Each row is a point on a landscape with many valleys, with its height.
From any point a ball rolls to the lowest of the 2 points nearest to it. It stops when none of these is lower. Distance is the straight distance between rows; heights are no part of it.
(3) h=14.2: [148 128 165 164 173 142 105 125 118  96 107 112 163 142 113  78 151 182
 112 115 127  79  88 127 155  93]
(642) h=43.1: [ 97  89 129 123 115 127 201 101 102 161  77 162  96 118 168 170 161 132
 197 148 102 111 174 157 106 152]
(545) h=44.4: [ 92 147 112  93 103 110 128  99 151 127 138 146 138 107  94 128 103  83
  91 158 168 112 108 123  75 138]
(768) h=32.7: [155 106 128 150 120  95  88  97 123 160 171  87 145 200 123 105 104  84
 121 106 169 143 134  71 141 148]
(199) h=8.7: [157 144 117 116 143 118  80 140 104 166 135  84 161 147 144  92 136  62
 101 120 166 144 113 109 139 142]
(969) h=9.8: [181 145 147 153 169 154 121 125 118  77 132 122 125 124 105  72 157 194
 109  85  96 116  84 131 165  83]
(176) h=20.6: [128 170 130 130 135 137 123 103 167 112 151 158 164 117  51 117 107 121
  98  95 139 116  70 127 123 119]
(579) h=71.3: [109  97 110  83 116  86  80 160 130 184  92  99 135 107 159 163 111  40
  97 141 169 164 171  76 109 168]
(509) h=33.5: [119 132 124 134  85 125 164 176 139 115 124 120  74  76 115 179  88 132
 151 151 125 144 142 148 103 142]
(484) h=38.2: [104  92 125 131  83 122 182 157 137 129 108 147  82  79 135 208  92 113
 173 148  97 147 156 147  99 151]
(224) h=32.1: [ 74  69 131  87 145 104 135 112  89 145  58 140 171  99 178 157 152  91
 117 173 111 128 189 116 109 157]
(628) h=25.6: [ 94 151 126 125 124 104 152 119 104  80 126 156 164  98 133 129 153 180
 112 147 101 112 128 158 121  98]
(807) h=4.4: [156 154 130 124 125 138 118  67 142 144 153 146 178 163 133  68 150 103
 109  86 143 165 138 114 144 148]
(774) h=27.9: [116 127 126 121  81 129 157 131 133 149 141 123  89 122 122 160  99 104
 142 158 146 129 142 142  90 140]
(518) h=39.0: [123 107 148 147 150 129 122 120 110 128 117 109 139 156 159  99 148 137
 137 154 141  85 143 135 124 128]
(304) h=10.8: [168 168 123 147 137 156 125 129 161  90 189 131  92 141  77 115 107 142
 131  86 115 149  60 133 154 102]
(743) h=41.7: [ 98 105 111  85 115  87  98 104 154 145 125 141 150 123 128 134 106  60
  81 149 168 146 138  89  93 155]
(81) h=27.8: [164 185 120 101 135 129  85 106 170 168 123 158 175 142  54 110 113  81
  80  69 155 166  55  89 138 126]
(89) h=46.9: [ 86 128 121 102 114 107 150  97 115 137 113 123 144 111 126 123 121 103
  97 187 162  86 135 128  73 150]
(916) h=13.5: [ 71  43 159 134 124 123 166 119 128 117  74 134 117 118 144 191  86 140
 181 182  89  77 163 123  99 132]
(408) h=4.9: [ 89  46 161 157 137 131 164 113 123 133  71 130  95 140 168 175 130 161
 216 172  91  70 157 139 103 122]
(373) h=11.1: [153 207 118 122 107 153 145  79 151 128 169 161 142 135 101  85 139 161
 117  82 130 131 100 151 140 129]
(493) h=25.8: [152 158 107 120 136 119  69 138 156 144 142 130 140 150  55 127 105  93
  89  68 154 163  57  86 135 109]
(847) h=5.2: [183 189 128 134 149 181 135 114 149  91 168 140 107 127  88  84 144 180
 120  63 104 135  61 146 163  91]
(818) h=62.1: [107  88 130 151 131 126 144 186 158  56 136 148 105  82 117 183  85 147
 151 151  85 139 125 125 136 116]
(163) h=41.0: [ 96  76 127 123  92 131 203 110 129 149  81 160  90  82 142 217 116 112
 198 137  80 133 165 147  99 165]
(5) h=29.9: [145 156 115 100 153 124  70 115 151 152 126 145 180 136 102  90 148  75
  75  90 147 168 100  98 137 134]
(865) h=12.2: [150 113 120 131 131 141 132 123 105 159 155 118  96 160 194 114 155 125
 149 115 137 162 183 145 160 146]
(587) h=49.4: [ 92 131 127 110 105 117 177 120 102 155  88 135 124 105 137 136 139 125
 134 177 128  90 148 158  79 147]
(388) h=13.8: [180 181 106 105 111 114  78 110 124 195 158  78 167 147 119  80 119  71
  95  99 179 147  94  96 121 154]
(305) h=13.0: [125 133 120 116 136 151 142 153 119 143 114 156  86 123 135 149 164 117
 163 149 114 145 137 169 113 120]
(109) h=29.6: [151  73 145 157 144 122  94 111 130 135 153  92 130 203 156 105 116 113
 134 105 141 128 166  92 162 135]
(43) h=21.4: [ 71  58 154 147 135 115 154 115 142  86 124 148 121 136 141 167  99 151
 167 165  98  91 162 121 126 121]
(789) h=13.7: [175 210 141 121 104 152 142  64 146 165 140 145 184 141  81  67 131 135
  95  78 140 125  91 125 131 148]
(497) h=38.9: [115 102 117 104 104  80  95  86 140 162 132 110 148 147 159 122  98  38
  97 160 180 137 153  55 121 177]
(637) h=7.6: [140 141 119 122 119 124 116  85 128 153 167 140 134 156 165  86 154 103
 124 100 144 155 166 134 153 154]
(481) h=12.6: [ 93  76 152 146 144 129 159 143 104 121  64 127 117 116 152 167 150 166
 182 179  92  81 125 154 102  96]
(661) h=16.9: [142 187 118 139 115 153 132 139 168  84 177 156 118  81  81 124 117 152
 122 109 115 151  79 148 140 107]
(270) h=45.2: [148 133 140 174 143 154 158 133 142  69 157 120  69 134 140 104 141 203
 172 133 117  91  93 142 148  90]
(201) h=16.8: [158 175  93  80 118 120  61 157 143 182 144 108 132 121 109 128 121  86
  83 110 166 175 100 126 120 120]
(155) h=67.7: [ 95 110 111 103 154 113  95 186 127 139  90 129 142 111 108 138 129  78
  82 144 164 119 110 104 110 114]
(966) h=8.1: [125  78 115 118 139 103  67 167 138 147 126 111 146 155 137 141 101  78
  99 113 150 164 153  79 151 142]
(858) h=35.7: [ 98  93 138 120 146 115 135 123 100 136  92 124 157 128 171 120 153 106
 128 166 119 114 185 131 125 145]
(867) h=6.7: [122 160 103  92 130 136 103 161 146 138 138 151 100 103 118 147 143 104
 116 134 133 163 124 155 112 122]
(432) h=29.8: [ 80 132 148 156 148 103 142 107  93  80 111 135 164 119 139 125 160 210
 137 165  96  71  95 143 121  75]
(273) h=23.1: [127 149 132 122  81 124 135 127 130 146 143 117 113 123 135 128 117 126
 104 147 157 139 167 138 109 151]
(329) h=19.1: [133  67 147 135 152 127  97 182  91 130  90  73 157 149 167 114 122 115
 121 135 134 106 181 112 143 148]
(803) h=56.8: [101  96 132 153 120 137 204 158 134  83 114 147  86  77 142 188 121 158
 213 167  73 123 128 149 113 128]
(55) h=22.4: [183 167 102 120 120 137  74 157 152 129 180 106  92 131  73 141 104 123
  88  70 142 178  69 117 140 101]
(543) h=15.5: [177 216 153 120 141 169 146  74 137 150 113 138 180 132  43  80 129 148
 103  69 112  91  61 123 144 128]
(921) h=17.6: [142 189 150 138 147 155 149  76 158 108 126 172 170 118  35  98 125 150
 112  84 111 105  56 124 139 106]
(641) h=18.4: [162 135 150 159 157 139 103 122 125 112 125 112 152 158  91  88 134 131
 101  99 144 110  95 114 143 116]
(137) h=42.3: [151 149 132 152 120 140 160 166 116  67 143 121  84 108 138 108 138 201
 143 129 102 118 123 146 140 109]
(119) h=16.3: [145 101 129 128 140 146 133 146 101 167 122 123  67 156 166 143 157 107
 167 128 125 153 160 148 134 138]
(69) h=22.7: [128  58 133 119 143 131 123 178 124 136  70 138  97 107 160 192 124 117
 144 132  84 170 199 122 142 147]
(202) h=38.7: [140 147 125 146 107 135 153 178 141  88 150 117  72  98 123 149 110 159
 140 147 114 136 113 148 127 117]
(470) h=39.8: [ 83 126 134 148 130 113 181 129  88  83 102 153 119 118 174 152 177 229
 187 160  70 105 132 158 136  87]
(237) h=39.1: [109  71 147 125 140 123 147 126  79 168  79  99 165 119 202 142 143 113
 149 150 111 112 226 122 145 171]
(581) h=22.0: [155 123 127 152 147 156 121 115 114 140 168 109  82 190 147  95 155 144
 156 113 151 121 113 142 146 106]
(145) h=28.4: [ 97  68 149 157 121 127 161 127 151  70 131 141 108 130 153 178  80 176
 184 151  72 109 196 117 149 150]
(244) h=22.9: [187 119 133 154 134 138  87 148 118 128 154  84 119 174 100 103 108 120
  99  88 152 145 102 100 146 116]
(204) h=16.7: [118  70 130 110 134 117  93 159 130 146 106 121 117 135 160 175 108  91
 124 122 122 167 205 100 155 158]
(984) h=33.1: [108 171 131 153 154 128 159 109 106  80 134 141 136 121 157 109 177 238
 158 147  95  75  87 160 141  65]
(222) h=7.7: [142 151 138 141 128 145 130  69 146 119 166 171 160 165 117  77 156 138
 127  87 132 130 115 137 152 127]
(377) h=9.4: [150 111 134 131 137 123  96 173  99 160 118  61 139 146 152 105 123  91
 103 128 167 128 148 109 140 144]
(682) h=18.1: [109 108 133 135 161 147 140 148  98 128  94 142 104 124 153 137 174 151
 167 162 108 109 124 163 123  97]
(791) h=16.5: [132 148 111 142 127 147 155 112 132 116 174 153  89 145 144 108 150 150
 153 119 133 140 131 164 145 121]
(210) h=17.1: [222 196 108 104 132 165  85 129 119 187 155  75 155 144  97  83 138 103
  75  58 149 156  80 127 141 129]
(105) h=36.5: [ 93 156 115 140 126 131 189 107 112  84 150 162 109 116 159 125 161 209
 185 151 102  91 119 173 139  93]
(737) h=54.1: [ 95 138 116 137 104 133 209 137 112 116 113 158  86  89 143 163 137 167
 191 166 104 106 126 180  94 122]
(251) h=59.6: [107 112 129 154 134 132 180 176 144  41 140 140  94  71 140 175  92 175
 195 165  61 140 114 125 140 116]
(537) h=19.6: [203 204 107 114 125 153  77 141 149 157 160  98 119 124  63 105 113 137
  72  60 143 163  63 132 138 110]
(796) h=26.1: [152  84 149 172 145 142 120 106 139 113 161 114 103 201 154 101 127 157
 155 108 139 121 142 126 169 125]
(566) h=37.7: [112  84 149 151 118 125 131 112 119 133 124  93 129 174 146 118 113 125
 139 159 159  77 173 111 122 147]
(829) h=35.6: [142 115 117 122 102  87  98 101 119 175 163  83 113 168 146 141  95  67
 125 136 165 158 163  81 129 166]
(972) h=66.0: [ 86  91 128 131 134 111 113 174 139 104 111 145 121 114 105 156  95 109
 102 148 141 123 122 114 114 116]
(355) h=12.1: [133 183 102  95 102 135  85 145 171 153 160 127 114  98  95 150 114 112
 101 127 152 161  94 154 104 122]
(838) h=51.5: [ 82 163 106 100 103 136 188 118 100 140 114 156 125 100 132 144 154 149
 146 172 113  88 123 185  79 125]
(368) h=11.7: [135 141 137 150 134 137 135 104 122  98 154 146 129 148 141  89 158 174
 137 101 109 130 134 141 158 116]
(344) h=29.5: [ 99 131 134 124 150 113 114 111 116 103 110 158 188 114 119 104 155 135
  88 132 120 112 124 133 133 112]
(555) h=27.7: [ 91  73 137 103 127 100 144 144  99 141  59 149 134  79 155 185 137 117
 126 149  84 152 204 137 117 152]
(430) h=17.0: [183 198  87  91  98 103  48 124 148 200 154  73 152 133 105 121  98  82
  71 104 191 170  85  98 112 128]
(379) h=21.5: [116 181 121 135 119 123 143 123 146  80 152 161 152  92 107 119 130 173
 109 120 102 139 111 159 129 108]
(934) h=19.9: [205 159 123 140 112 153 100 119 116 151 175  75 138 162 127  76 130 123
  88  70 152 162 110 121 144 138]
(27) h=17.4: [134 120 128 121  98 120 108 151 114 156 122  94 138 128 154 118 127  94
 100 143 157 148 180 121 121 161]
(640) h=33.0: [102  98 139 149  97 125 173 111 128 139 129 116  89 149 143 158 104 135
 165 160 139  93 173 133 109 150]
(664) h=64.2: [ 89  83 135 144 153 112 124 176 160  57 117 146 136 112 103 155  84 140
 128 139 109 110 119 114 138 109]
(412) h=69.5: [ 92  92 117  91 154 100  95 168 110 152  72 111 162 113 155 131 128  61
  96 154 158 131 148  91 114 151]
(855) h=32.0: [114 154 124  89 162 125  95 106 135 127 117 176 203 111  96  85 166  95
  76 112 137 129  94 112 127 113]

Two balls start at each pair of points below. Name the first point that both come to, or write never.
(5), (768) | never
(518), (587) | never
(155), (579) | (743)
(984), (921) | never

Call two points neighbours if one is among the 2 nearest of the other. Go from one point of each pair to the other, from neighbour to neighbour, staying as low as possible. Name the highest point that can't be avoided.
(867), (199) | (430)
(807), (305) | (119)
(210), (966) | (244)
(966), (847) | (176)
(408), (867) | (682)
(199), (966) | (377)
